A landscape with many peaks, sampled at points; each row gives a point and its height.
A climber steps from a point to whichever of its 2 nearest points has the largest rise for the distance, and stops where none of them is higher. Distance is the straight distance between rows; heights are no part of it.
Bazeg: [115  95 150 113 100 185  98 143 194  86 149 104 159 148 133 123 184 144
 107 117 143 106 128 152 113 104 109 147 111 112 120 177 123 154 106 122
 167 137 156 144 139 111 202 186 143 200 139  83  96 120 128 165 132 181
 182 165 149]  height 32.6
supa: [127 158 107 148 160 119 126 136 213 186 123 108 127 135  98 117 149 122
 166 127 140 132 150 161 127 157 150 120 163  82 170  89 113 113  93 118
 143 113 127 134 135 123 132  76 133 142 146 134 114 115 116 107 122  78
 100 103 128]  height 56.6
tib: [208 104 161  66  92  83 129 110 119  80 182  89 138 123 147 109 159 133
 159 137 152 133 139 159  91  82 154 104  58 117 192 140 162  67 144  87
 131 139 150 113 168 152 148 207 117 159 150 139 117 176 153 164 140  95
  85 151 205]  height 49.9
tamu: [144 171  92 139  73 152 111 130 103 153  94  95  71 169 154 176 101 138
 147  97  93 142 107 141 137  87 133 124  97  95  65 126  76 110 116 110
  64 100 116 193  62 130  75 160 150  98 141 123 108  90 116 106 109 127
 113 139  81]  height 24.3
Vuda: [129 139 116 155 162  76 164 124 182 168 151 142 175 131  82  81 171 128
 166 123 142 135 163 129 122 195 139 107 179 128 184  86 163 113 144 135
 164 131 134  95 138 126 141  95  92 173 121 130 146 172 134 114 165  89
 100  70 190]  height 45.9
gilez: [143 112 150 113 121 143 121 134 194 123 143  96 107 100 129 164 123 109
 124 139 164  97 121 187 125 121 139 168 143 117 117 145 166 141  95  93
 161 112 143 104 165 118 155  90 122 136 144 139 118 121 135 130 117 122
 137 131 141]  height 74.0
Fofab: [103 110 125 144 133 130  91 157 130 174  80 135 142 136 120 108  96 155
 109 122 105 142 130 124 159 110 124 140 168 136  72  92 118 163 117 144
 154 108  95 127  70 118 151 101 135 122 115  62 118 115 138 124 122 160
  92 128  63]  height 30.8
vuv: [115 147  97 166 186 121 135 109 149 161 167 117  91 146  97 110 113 101
 135 157 141 123 147 126 139 108 158 154 112  84 181  76  58  69  92 133
 121 113 110 141 166 130 112  85 155  79 165 168 102  89 132  70 104  88
 121 115  95]  height 32.1
takem: [141 169 119 119  70 154 118  98  82 117  92 122 124 181 161 146 138 144
 130  91  95 156  95  85 130 110 107  84  85 135  84 161  84 133 151 141
  66 139 115 200  44 134  90 199 145 132  97 123 110 113 108 157 142 195
 141 152 121]  height 19.6
punad: [ 81  94 147 121 128 129 129 140  46 133  88 199 142 118 152 121 117 173
 113 141 126 124 100 100 133 147  95 109 145 189  56 115 154 186 151 180
 146 137 140 110 121 136 131 126 108 129  93 121 147 126 130 135 139 138
 163 127 133]  height 12.1
Gunek: [ 96 131  74 164 207  94 126 115 140 158 159 133 122 147  80  63 112 118
 140 182 115 135 163 117 176 115 164 139 136 102 201  59  95  78 114 151
 144 117 111 102 133 133 131  96 147  82 127 135 110 118 168  66 128 108
  92  97 107]  height 35.0
kibon: [ 86 131 150 128  95 148 166 120 123 123 112 165 110 121 133 205 138 120
 136  93 132 110 104 135 103 189  94  89 172 136  73 168 159 173 134 145
 118 136 147 147 152 103 114 112 105 154 100 156 174  94  72 148 140 145
 174  92 148]  height 23.2
Mutuk: [ 84  83 107 159 189 116 158 128 138 110 147 162 141 138  81  88 130  90
 105 168 126 107 135 113 149 143 143 120 179 146 143 108 150 131 120 149
 164 101  98  87 146 108 158  71 119  81 105 114 139 126 132 110 182 207
  97 110 126]  height 39.4
Lani: [111 150 134 136 162  83 166 118  34 166 101 194 137 128 133 114 118 136
 132 120 103 161 134  48 127 180  99  81 148 162 125 101 131 114 172 167
 108 157 126 128 108 134  78  82  88 109 102 186 151 144 112 114 146 130
 126  93 138]  height 21.3
Vove: [167 150 109 136 130 117 105 113 103 143 125  91  82 139 120 131  86 117
 130 140 126 146 127 125 159  86 155 156  93 102 134 100  90  88 112 100
 109 126  90 130 100 153  91 114 158  69 136 140 106 123 145 101 105  95
  94 148  88]  height 19.4
diril: [111 139 110 165 187  69 156 148 129 153 129 175 181 103  92  71 133 117
 124 143 120 153 167  96 143 182 134 119 171 166 187  92 149 125 160 143
 163 154 124  68 131 122 121  69  93 146 114 127 167 193 145 112 150 106
  88  55 146]  height 41.4
Tiliv: [ 76 102 136 152 145 145 166 138 135 109 149 171 107 117 126 171 125  97
 106 123 141  91  96 145 112 169 121 118 189 162  74 142 173 178 108 152
 149 104 142 112 181 105 138  94 115 115 118 153 154 111  91 125 144 164
 156  97 134]  height 27.6
pinu: [145 132 162  84  89 125 142 115 102 113 121 135 154 204 144  99 158 153
 156 116 106 140 120 102 127 133 145  48  94 132 105 107 142 117 144 147
 136 127 139 176  66 143 151 200 147 155  99 106 104 112 124 161 175 194
  96 163 163]  height 17.0
geset: [128 135 160 109 111 116 139 139 204 171 121 119 156 158 117 118 176 163
 201 105 150 140 143 174 111 151 146  74 155  87 134  71 155 120 103 130
 146 115 154 162 124 113 146 144 141 200 130 129 111 106 106 138 150  99
 105 123 175]  height 66.8
sifom: [ 32 100 102 177 189 171 110 165 195 139 134 150 132 127  85 118 153 113
 111 146 151 100 138 143 146 134 129 140 185 122 126 113 120 152  92 157
 150  91 148 129 169  88 174  86 121 140 152 110 110  88 123 101 123 159
 171 125  90]  height 18.9
Nugun: [108 154  99 167 192 102 148  85  91 155 166 156  99 145 107 121 123  96
 119 157 141 131 134  95 130 144 138 123 121 109 167  83  85  67 125 129
 107 136 117 137 177 138  84  80 127  67 132 193 120 106 127  80 123  97
 134 109 122]  height 29.4
kalat: [213 121 156  79  91  99 148  88  81  67 162  98 115 123 152 139 130 103
 153 124 145 138 126 126  87 102 133 106  52 136 173 162 169  81 156  93
  82 134 140 110 155 165 106 175  97 122 134 176 147 156 134 165 136 118
 111 140 202]  height 43.3
Sule: [111 139 116 142 136 112 114 128  65 174  81 162 142 178 143  89 112 165
 137 128  98 158 116  85 135 122 122  90 117 135  95  86  98 124 144 173
 110 125 122 155  58 151 107 136 148 114 104 125  98 111 140 115 138 142
 122 142 105]  height 24.9
bebol: [ 80 127 139 148 118 165  95 137 180 172 106 110 112 195 123 115 124 151
 152 106 112 131 125 148 140 106 146 103 164  95  79  99 103 138  85 145
 141  77 121 174  76 117 154 137 173 152 131  81  87  59 115 110 132 166
 109 135  86]  height 38.3
sazef: [166 124 174  81  27 157  98 147 174 102 108  83 121 154 159 163 145 162
 143 109 126 131 104 160 123  78 130 115 109  91  86 151 146 150 120 101
 144 121 136 179  91 128 162 202 149 188 136  82 102 130 123 174 147 158
 106 178 129]  height 58.6
foze: [ 88  86 110 141 189 123 128 113  88  77 201 131 117 120 102  78 110 106
  99 187 120 103 136 117 151  93 148 178  77 142 174 111  96 100 121 147
 138 118 128  91 176 144 158 129 151  60 134 143 102 110 159  90 117 141
 147 161 124]  height 47.4
Lef: [123 127 104 142 168 145 109 155 212 131 152 115 167  86 117 129 165 124
 123 134 159 118 155 157 106 150 115 191 140 118 185 166 130 137 102  98
 137 146 165 108 172 108 162 103 128 173 162 116 120 159 134 139  91  87
 183 116 148]  height 77.5
gotof: [145 127 161 106 108 111 130 137 186 139 133 113 190 166 125  85 188 165
 162 110 139 137 156 148 127 148 136  95 141 101 158 102 159 124 129 119
 182 127 142 133 109 127 187 157 129 190 131  93 119 155 130 169 166 152
  82 128 181]  height 78.6
zupid: [105 106 136 117 112 145 112 131  88 131 142 145 117 110 141 130 124 162
 122 144 143 114 105 140 111 126 115 129  92 137 100 130 114 154 127 147
 133 122 169 136 159 128 138 166 121 139 126 146 109 111 135 110 103 104
 199 161 142]  height 42.7
rize: [126 126  95 151 181 110 140 131 171 108 157 137 199 114 103  62 152 121
 108 150 127 132 170 115 126 145 128 158 130 139 221 145 132 102 136 121
 164 155 134  90 138 126 172 123 120 138 117  79 137 194 147 131 144 148
 115 101 158]  height 58.8
zag: [142  96 153  95  80 181 119 113 137  68 164 118 172 152 147 126 188 146
 110  98 141 115 128 135  80  88 113 119  80 138 137 197 112 131 151 134
 137 142 156 153 143 118 177 233 148 185 117  96 108 125 113 179 130 182
 184 172 180]  height 26.8
Totin: [ 33 115 107 184 184 172 117 175 186 139 113 159 187 146  82  98 184 131
 127 134 156 137 153 115 135 156 105  99 194 134 134 120 113 160 116 175
 156 111 164 135 144  91 184 105 132 185 128  89 133 112 114 127 151 166
 172 112 104]  height 22.4
tigu: [142 130  95 147 165  93 142 125 127 113 170 131 187  77 119  85 131  93
  98 138 125 141 160  91 119 162 126 175 113 170 229 161 128  96 162 114
 134 161 144  78 169 142 126 111 116 118 115 125 158 207 151 129 112 100
 149  77 158]  height 65.3
Zike: [146 152 122 133 104 125 108 118 107 141 117  85  68 182 147 120  98 135
 154 122 106 146 118 139 146  66 168 121  91  92  99  94  82  85 106 115
  87  90 109 172  71 156  88 161 171  90 145 123  84  78 145  91 111 111
  81 161  89]  height 21.8
lumed: [149 147 113 119 156 127  97 145 205 182 139  92 118 123 115 110 140 143
 177 140 153 117 149 183 123 121 154 152 120  79 164  88 119 106  79  97
 140 112 156 137 135 135 132 117 155 156 178 130  92 110 136 115  96  48
 120 135 129]  height 50.9
bak: [ 80  88 113 150 197 130 141 114 118  94 180 129 108 138  91  92 116  95
  94 184 133  87 122 132 161 100 149 152 134 143 152 114 139 129  97 147
 149 102 104  95 163 126 169  90 133  58 132 126 114 104 146  89 154 192
 112 132 103]  height 43.0
Maso: [ 84  97 123 146 145 132 115 127  91 124 170 162 179 102 131 114 151 150
 113 136 156 119 134 121  88 137  99 131  86 165 158 151 107 131 145 166
 110 143 190 121 194 121 143 162 118 146 134 157 116 115 125 112  81 103
 213 151 160]  height 36.4
Voza: [ 78 126 113 162 148 170  60 164 202 180  92 111 129 154 107 108 114 138
 119 121 101 124 139 158 154  96 135 155 183 113  96 110  94 138  83 117
 152  87 102 141  85 104 155  87 161 142 148  61 105  77 144  95 111 155
 100 115  43]  height 34.4
Gez: [ 73 107 109 153 172 151 127 124 117 111 173 181 215 134 118  74 189 135
 114 119 141 139 152  93  82 160 100  94 106 166 172 146  98 115 144 183
 122 163 184 135 164 117 168 181 128 173 119 126 120 120 118 123 111 152
 215 144 161]  height 30.9
devav: [130 118 164  83  83 154 121 100  99  89 144 143 175 180 145  95 180 161
 133 115 120 133 111 113 110 110 120  73  65 146 121 160 107 114 155 155
 123 143 146 164  99 128 167 241 154 166 121 100  95 118 120 168 151 192
 160 177 177]  height 21.7
zulos: [ 98  86 127 154 184 129 152 147 201 117 144 131 158 113  97 105 160  86
 118 146 149 101 138 157 150 151 146 142 208 151 143 126 184 154 109 132
 195 106 124  67 157 103 188  68 105 134 119 103 143 136 138 134 183 185
 121  95 150]  height 35.3
nisu: [143 133 107 115 139 139 100 153 183 128 166 101 187 110 117  84 168 151
 134 130 155 136 159 150  83 119 116 165  98 113 208 152 106  99 120 107
 128 165 170 108 165 130 161 183 127 198 153 101 109 174 145 147  91  82
 179 144 170]  height 66.0
fufif: [154 142 144 106  99 120 142 143 115 129 106 135  86  55 156 216  91 112
 148 106 140  97 104 169 110 162 120 149 148 132  95 166 175 163 123 114
 130 124 137 102 169 118  81  89  91 141 133 172 175 120 110 149 101  54
 141  88 140]  height 44.0
Git: [184 132 118  90 109 118 106 136 135 112 151  90 166 109 144  85 150 150
 139 131 149 152 156 137 101 101 136 148  74 114 197 152 124  87 144  97
 123 145 139 107 134 145 143 197 128 153 151 106 108 192 155 161 110  96
 126 138 168]  height 57.7
kivi: [141 143 114 150 145  88 133 120 109 130 149 133 136  63 121 128 109 101
 118 141 141 132 147 103 108 157 126 164 120 148 188 143 118 103 155 109
 128 160 136  92 170 139  93  95 111 102 133 163 157 171 141 121 106  77
 147  95 142]  height 72.1
pon: [184 161 108 101  50 158  77 169 125 116  76  92 119  93 155 176 100 138
 117  98 116 151 114 124 133  83 106 166 107 120 103 192  97 152 147  90
  76 149 103 147  71 126  94 168 127 136 126  84 156 173 128 165  95 127
 131 136  81]  height 80.3
delar: [ 82 100 129 147 171 134 159 140 179 130 127 150 104 109  99 150 132  84
 115 136 154  80 109 161 133 160 154 135 219 155  99 128 179 162  99 135
 169  95 114  79 188 100 145  59 106 106 131 144 149 102 113 119 152 144
 127  85 118]  height 31.1
zap: [104 174 108 175 170  86 155 136  97 184  97 181 148 117 110 128 139 135
 131 120 108 167 153  51 118 184 105  93 157 129 155 115  93 103 160 151
 104 170 130 156 126 113  68  84 109 125 127 180 150 135 117 110 124  98
 133  83 113]  height 24.0
pilen: [144 132 113 145 169  86 134 109  86 134 132 135 102  97 123 146  84  84
 119 136 132 128 125 118 171 127 146 165 151 136 137  96 136 101 130 109
 145 137  57  83 147 140  80  52 128  44 126 162 155 135 135 100 132 107
  78  92  94]  height 14.8
rofun: [ 81 137 112 145 107 196 114 117 165 124 145 115 113 168 125 133 138 137
 140 117 120 124 121 138 108 107 120 128  91 110 114 141  58 135  92 142
  92  99 153 186 128 107 133 188 159 146 149 130  82  65 113 100  98 131
 201 163 111]  height 56.1
kapo: [124 177  99 168 164 100 151 104  94 156 130 150 143 133 106 113 136 117
 125 132 114 167 144  70 102 160 122  98 111 112 184 115  71  82 139 139
  78 160 137 158 128 134  73 122 130 103 124 176 121 133 116 102 122 101
 141 113 119]  height 26.5
savu: [142  71 179  94 116 120 149 110 161  95 159 114 115 174 132 106 149 128
 138 145 133 105 116 167 145  90 166  82 138 125 108 103 202 135 111 125
 193  96 128 129 127 129 185 149 146 122 133 110 113 111 144 151 194 185
  56 183 157]  height 10.0
rila: [144 138 172  93  45 148 131 115 176 135 105  84  86 186 139 166 133 142
 155 103 126 124 106 178 143  90 149  81 142  78  68 103 158 143 116 116
 131  96 109 188  80 121 133 160 151 162 132  92 103  83 107 139 162 153
  78 169 132]  height 49.4
Rav: [ 97 155 121 162 168 101 155 153 105 129 112 192 186  62 105 126 124 100
  80 115 103 160 163  68 103 198  98 134 181 187 176 165 126 130 179 130
 144 182 154 104 168 102 100  81  93 142 131 165 178 187 124 130 114  97
 155  82 117]  height 29.3
vof: [113 159 122 155 160  98 148 135 170 185 110 150 143 124  93 130 147 142
 164 103 137 148 153 126 117 188 132  94 182 109 146  91 145 136 121 134
 147 126 125 130 131 114 113  64 113 145 136 149 151 131 104 112 134  86
 112  79 134]  height 51.4
lubo: [179 137 150  65  54 112 140 117  54 104  84 118 100 138 177 181 111 146
 141 102 101 142  92 120 151 110 105  93  97 136  47 137 171 156 156 137
  86 130  98 153  69 140  93 150 109 122  88 132 156 126 110 161 159 164
  96 155 137]  height 12.6
Mep: [132 118 152 123 146  67 155 104  69 154 114 160 149 142 133  91 138 140
 157 138 124 144 137  95 127 156 130  76 131 155 125  74 165 125 157 156
 130 128 128  99 113 150 124 111 103 114 102 155 141 140 137 120 165 131
  91 114 172]  height 18.1
Noli: [117  94 153 105 105 173  97 132 200 107 159  91 118 153 130 119 162 145
 136 133 148  99 134 184 117  85 137 147 104 102 122 137 121 134  84 115
 155 111 161 156 143 100 195 193 153 180 157 106  76  94 139 130 124 147
 157 193 132]  height 38.0
laz: [ 75 146  98 182 187 126 149 149 164 145 137 185 166  95  83 122 153 102
  89 129 140 137 156 100 100 188 107 124 194 148 175 140 120 133 135 141
 135 141 157 119 187 105 127  56 101 150 131 160 156 143 117 111 123 106
 165  86 111]  height 25.6
nidef: [111  94 125 137 155 151 129 101 138  63 186 100  95 149 113  97 128 110
  97 159 121  95 125 138 124  85 136 163  68 129 164 134  99 108  99 130
 118 110 129 122 150 143 161 159 155  88 147 131  85  88 149 103 122 156
 150 181 131]  height 52.0
vef: [ 93 107 134 135 116 185  98 154 149 108 113 140 138 112 142 137 125 144
  82 122 134 105 114 133 138 126  97 152 149 147  86 162 134 184 117 129
 154 129 141 119 128 113 163 131 128 144 114  74 134 123 117 137 112 173
 170 139  82]  height 12.4
daroz: [128 136 128 144 175  63 140 121  59 191 128 162 112  92 111 116  90 135
 156 158 141 138 142 125 169 137 153 146 151 129 144  63 120 105 154 157
 159 139 111  86 151 149  71  60 103  84 132 206 144 139 153  82 112  20
  98  77 112]  height 59.0
tarur: [156 111 149 115 124 100 138 152 148 127 106 124 150  80 152 135 127 140
 134 117 136 130 141 138 128 158 118 143 157 150 127 147 188 160 134 105
 180 137 131  71 123 124 140 102 103 154 122 113 160 176 131 165 132 114
 116  95 153]  height 58.4
zafa: [119 115 127 138 127 116  93 143  69 184  78 139 128 162 146 115  82 157
 129 123  80 142 122 119 166  90 131 125 139 136  58  75 108 146 137 157
 129 114  92 137  44 145 115 112 145  86 118  86 103 100 150 114 123 136
  81 139  63]  height 27.8
nof: [191 125 115  98  85 131  98 112  75  97 133  79  82 106 135 129  91 125
 128 140 132 128  98 130 143  72 151 167  75 118 135 132 121 106 137  89
  94 127 109 112 114 163 100 157 139  83 141 132 109 156 149 137 110 102
 107 164 110]  height 16.7
vafa: [162 157 122 121 124 105 124 143  79 135 113 141 113  45 137 167  86 121
 130 127 127 145 132 102  99 143 111 163 113 141 156 155 119 115 165 109
  82 165 142 117 168 131  65 105  95 124 135 186 160 167 126 128  82  38
 163 100 132]  height 64.3
Fes: [104 163 116 152 111 148 111 110  68 143  91 137 125 187 160 123 119 142
 116 118  86 154  97  86 140 112 112 107 115 132  66 124  69 137 134 165
  81 131 121 184  63 131  96 162 161 107  97 115  97  92 120 115 130 172
 152 152  97]  height 22.3
zuten: [173  93 150  94 116 111 143 106  78  73 134 129 120 124 157 123 101 124
 101 145 108 114 108 110 147 118 131 127 109 169  98 148 169 147 150 109
 149 131 105  96 111 165 149 122 127  82 115 115 139 154 145 150 161 180
  66 133 139]  height 4.3
bub: [ 86 138 133 154 161  86 154 165  86 143 103 197 134  54 124 165  93 106
 102 129 119 125 137  94 121 181 113 150 202 205 118 138 146 158 176 148
 154 153 128  87 185 104  80  53  77 131 124 180 166 154 136 114 107  82
 150  68 107]  height 33.4
budu: [100 112 136 148 122 176 141  95 149 101 164 118  92 154 119 127 135 114
 106 132 134  96 109 134 122 114 128 127 107 111 109 130  98 137  89 130
 117 101 130 161 141 121 148 150 145 102 133 127  96  83 124 100 129 170
 163 171 119]  height 50.2
tatib: [ 64  96 124 151 155 196  94 157 221 122 120 117 124 114 116 142 152 124
  95 135 145 100 127 168 147 136 109 171 183 131 111 152 133 170  78 131
 168 108 150 116 155  83 189  89 124 161 141  76 125 109 122 126 115 160
 178 131  86]  height 15.8
bili: [166 141  96 138 152 108 122 143 149 120 131 116 209 131 112  61 133 135
 102 136 110 151 167  99 141 127 134 157 119 133 201 136 122 105 155 111
 154 166 100 105  85 148 168 127 145 122 123  43 135 206 154 154 131 156
  67 114 121]  height 53.4
davup: [ 99 134 136 125 131 121 161 154  79 139 103 182  97  63 144 207  91 121
 101 115 122 106 104 134 119 179  92 147 192 167  69 158 155 182 155 147
 130 131 127 113 185  99  75  77  89 129 125 180 182 120 109 134  98  72
 168  81 107]  height 37.8
zet: [ 96  99 147 132 147 106 148 141  96 150 102 166 130 113 127 122 128 146
 142 139 142 127 119 122 132 154 124  84 163 142  81  93 158 167 140 167
 154 124 124  95 128 135 131 100 103 133 118 143 144 117 131 125 136 125
 126 111 139]  height 15.1
siv: [140 155 124 128 105 138 110 150 152 153 117 115 162 141 136 128 147 167
 162 103 132 152 138 129  93 136 128 108  93 103 148 138  87 114 126 132
  96 136 165 170 104 120 123 181 154 178 135 125  98 115 120 143 106  92
 167 130 134]  height 72.2
litor: [110  93 175 116 117 122 145 117 131 125 122 148 140 195 120 102 157 138
 147 125 132 121 118 136 129 137 154  49 147 125  88  96 172 148 123 156
 162 111 127 149 100 131 173 145 145 142 102 110 117 117 116 145 192 203
  93 152 157]  height 13.4
dero: [139 159 138 101  48 160 138 115  92 123  90 118  98 166 159 192 128 137
 142  90  96 143  90 123 150 126 109  81 111 112  36 150 120 154 136 137
  61 130 119 206  52 135  97 173 137 137  97 121 149  92  88 141 142 177
 140 144 110]  height 16.4
bilob: [169 153 113 107  74 158 111 169  95 109  70 126 116  50 168 193  78 138
 108  91 106 144 119 108 114 136  77 165 122 150  94 210 123 169 169 118
  74 167 112 131 113 113  81 149  98 144 112 111 178 180 113 166  83 105
 151 118  90]  height 70.7
Koz: [ 89 138  93 185 223  84 153 118 134 160 152 161 164 133  73  63 138 115
 134 156 116 143 163 102 145 155 154 114 158 123 193  66 114  88 127 155
 139 125 123 102 144 128 130  88 116 115 113 137 129 147 149  81 161 117
 106  84 132]  height 37.6
depa: [142 117 129 120 112 127 147 120 106 101 106 135 119 112 148 149  97 116
  91 120 113 113 106 106 141 143  99 143 136 159  89 162 152 152 137 112
 124 142  95 117 115 136 117 111 122  95 103 119 163 144 122 153 133 169
 115 121 118]  height 2.1
Sezak: [187 140 121  85  67 141 104 126  88  99 125  95  77 107 151 157 104 136
 151 129 135 147 102 134 102  68 132 136  63 101 134 140 119 115 148  99
  46 126 131 146 118 148  82 192 114 120 157 158 120 131 136 144 108  86
 133 172 142]  height 13.6
runuf: [137 165 103 121 120 157 143 104 114 131 144 131  40 104 140 212  92  93
 112 127 137 105  95 151 117 130 129 160 128 113  95 146 108 129 107 106
  93 124  95 140 178 124  68  85 113  68 145 177 158 101  98  96  92  91
 151 116  95]  height 23.8
nobi: [127 138 119 138 142 133 132 120 169 119 173 113 173 150 115  73 171 138
 144 126 133 134 162 134  84 122 128 121  74 103 199 134  79  92 111 130
 104 138 166 148 141 133 161 209 151 171 151 127  82 125 132 135 110 104
 175 149 166]  height 61.9
kidep: [149 126 150 101 119 163 115 130 229 144 153  60 103 150 112 128 143 129
 167 132 158 101 136 197 106  99 151 147 110  81 160 114 124 113  68  95
 133  98 149 161 144 113 157 142 150 168 178 127  81  93 124 130 111 102
 125 160 132]  height 44.6
Segib: [113 115 155 116  75 156 122 115 141 144 107 125  85 184 137 155 126 146
 125 107 119 117  97 151 154 102 131  92 153 110  32 106 142 165  90 139
 129 100  97 170  77 129 139 137 150 131 107  98 124  83 106 125 145 191
  92 157  92]  height 43.4
gobo: [194 132 118 102 119  90 109 147 153 144 104  85 174 122 132  70 115 154
 131 128 115 155 170 126 156 108 143 159 118 123 171 109 137 103 149 100
 156 150  83  85  63 153 146 128 140 130 136  69 132 197 158 159 134 126
  45 125 124]  height 48.8
gipup: [161  91 175  82 115 108 147  84  69  84 146 129 121 174 145 105 126 127
 117 143 113 116  98 122 152  98 154  82  84 146 102 110 174 125 146 132
 161 111 121 110 110 154 159 152 132  98 118 115 109 124 148 150 171 184
  58 173 153]  height 6.7
vak: [183 149 121 131 132  75 146 105  40 124 103 138  93 114 156 162  68  78
 119 123 109 134 115  79 166 134 120 152 133 144  92 119 147 107 159 121
 108 144  62  91 113 158  62  60 127  40 109 175 167 153 127 115 133 126
  66  98  97]  height 12.7
mor: [183 161 118  94  85 124  97 174  85 131  71 116 107  41 150 171  67 143
 150 104 137 147 124 123 114 138 111 165 109 129 121 159 131 138 176 102
  67 165 125 121 122 127  58 130  93 135 126 151 173 185 129 161  89  51
 140 117 117]  height 62.5
vuno: [159  94 143 117 143 120 134 115 177  83 177  74 103 121 114 122 133  94
 112 153 146  96 123 171 135  99 161 171 113 119 158 141 167 113  96  80
 169 109 123  91 150 141 173 115 137 106 150 125 114 126 149 128 146 146
  96 151 152]  height 64.7
sinim: [166 128 124 126 152  98 124  93 121 114 153  90  79 129 115 136  88  81
 113 161 134 118 120 139 178  92 172 173 115 105 157 101 129  90 113  88
 140 111  69  83 141 160 107  78 147  45 145 148 137 129 150  84 122 105
  72 112 105]  height 16.9
fupu: [146 168  96 137  91 151 136 111  87 139 102 122  60 124 145 193  91 122
 116 120 110 136  99 130 136 106 111 141 114 103  71 139  88 116 122 111
  66 125  98 173 109 135  54 127 128  82 131 143 145 101 107 106 103 101
 130 140  87]  height 27.1
sez: [125 136 127 133 144 143 116 165 197 148 109 120 131  78 126 161 130 124
 113 122 158 114 135 165 122 158 117 176 165 122 134 154 157 161 109 100
 165 130 136  92 158 110 135  67 115 161 150 109 141 154 119 149 103  88
 148 109 126]  height 67.1
muf: [155 101 125 117 145 141 117 106 155  63 175  79 120 132 113  87 132 100
  94 160 120 114 151 131 136  75 155 187  74 111 203 149 106  93 111  98
 149 135 120 105 133 155 162 163 147 102 153  94 103 149 163 137 124 166
 117 169 124]  height 57.4
zar: [191 127 150 104 104 102 174  64  69  74 150 114 121 156 143 128 136  99
 141 118 123 126 127  92 101 142 125  81  85 139 149 145 168 104 155 120
  76 140 131 125 125 166 117 160 119 104 111 163 142 134 109 149 171 162
 102 137 194]  height 37.9
nilas: [169 136 161  92  88  97 154 145 134 125 109 120 123  84 154 183 127 123
 153 101 142 129 127 160  98 166 120 118 137 120 119 154 191 148 139 107
 120 121 135 101 146 121 113 122 103 158 118 154 171 154 106 165 125  95
 124 103 183]  height 51.0
Seta: [184 135 138  99 103  95 147 114  17 126  77 133  91 121 180 177  80 118
 127 114  99 129  99  91 166 122  94 129 123 162  40 125 161 144 168 141
  85 132  78 117  71 152  62 105 104  73  79 144 168 140 130 132 138 140
  81 128 114]  height 10.3
nas: [ 69 124 115 161 150 158 115 141 155 113 127 168 209 140 108 100 182 135
  98 111 131 148 146  76 106 172 100  96 156 152 159 154 101 140 143 159
 135 153 158 146 135 104 176 141 137 170 106  97 133 130 105 146 136 177
 195 124 134]  height 26.6
Pegi: [152 147 140 102  80 139 158  77  98 115 134 102  55 174 148 184 124 116
 147 120 136 119  88 146 128 118 132  88 101  87  93 116 139 114 112 113
  86 103 116 157 130 141  96 148 138  99 129 167 134  79 111 111 139 135
 104 154 148]  height 31.6
Vurol: [109 163 125 135  86 159 107 142 159 159 109 100 116 188 143 133 133 155
 178 105 113 141 126 154  99 115 147 101  99  81 112 125  73 111  95 131
  90  90 165 210  93 116 124 184 178 147 148 132  72  64 110 110 108 102
 160 141 118]  height 62.8
sosi: [137 116 163  92  79 142 128 103  93 110 135 116  75 137 163 171 116 138
 138 144 136 102  91 163 123  98 132 100  92 125  82 120 148 147 118 132
 114 105 144 147 136 130 121 179 130 123 135 154 123  85 130 119 126 107
 137 175 149]  height 36.1
maf: [175 132 135  91  38 191 104 135 169  98 116  72  87 126 157 180 120 138
 111 105 117 130 104 157 144  78 113 165 112 109  80 188 123 152 106  80
 101 124 103 167  82 118 128 182 138 151 127  67 133 136 113 171 120 165
 132 158  90]  height 69.5
loru: [126 138 107 154 179  83 119 142 111 154 133 132 138  63 108 111  90 110
 125 160 136 134 158 124 164 139 148 186 149 134 182 113 116 113 154 118
 164 157 132  79 174 133  98  55 115 101 136 166 152 172 155 106 101  36
 127  84 109]  height 65.4
ber: [ 72 118 140 128 102 173  93 150 101 126  77 161 142 119 152 148 127 167
 105 113 122 127 117 106 133 143  84 111 147 164  55 156 123 187 151 157
 135 153 145 143 110 106 136 139 115 173  98  86 143 126 115 151 117 140
 191 126 101]  height 9.3

Where does a climber stop that starts at each point below?
dero: pon
Tiliv: nidef
tatib: zupid
vuv: supa
kibon: Lef
vak: fupu
punad: supa
Rav: Lef
savu: supa

Call two points neighbours if one is among the 2 nearest of the other. Go from one point of each pair to the other, from neighbour to neighbour, staying as high as possible. Name the lowest point that can't be avoided.
nidef / supa: laz
siv / nisu: nobi
Lef / fupu: runuf
pon / nidef: gobo
pon / kivi: mor
Lef / gilez: sez
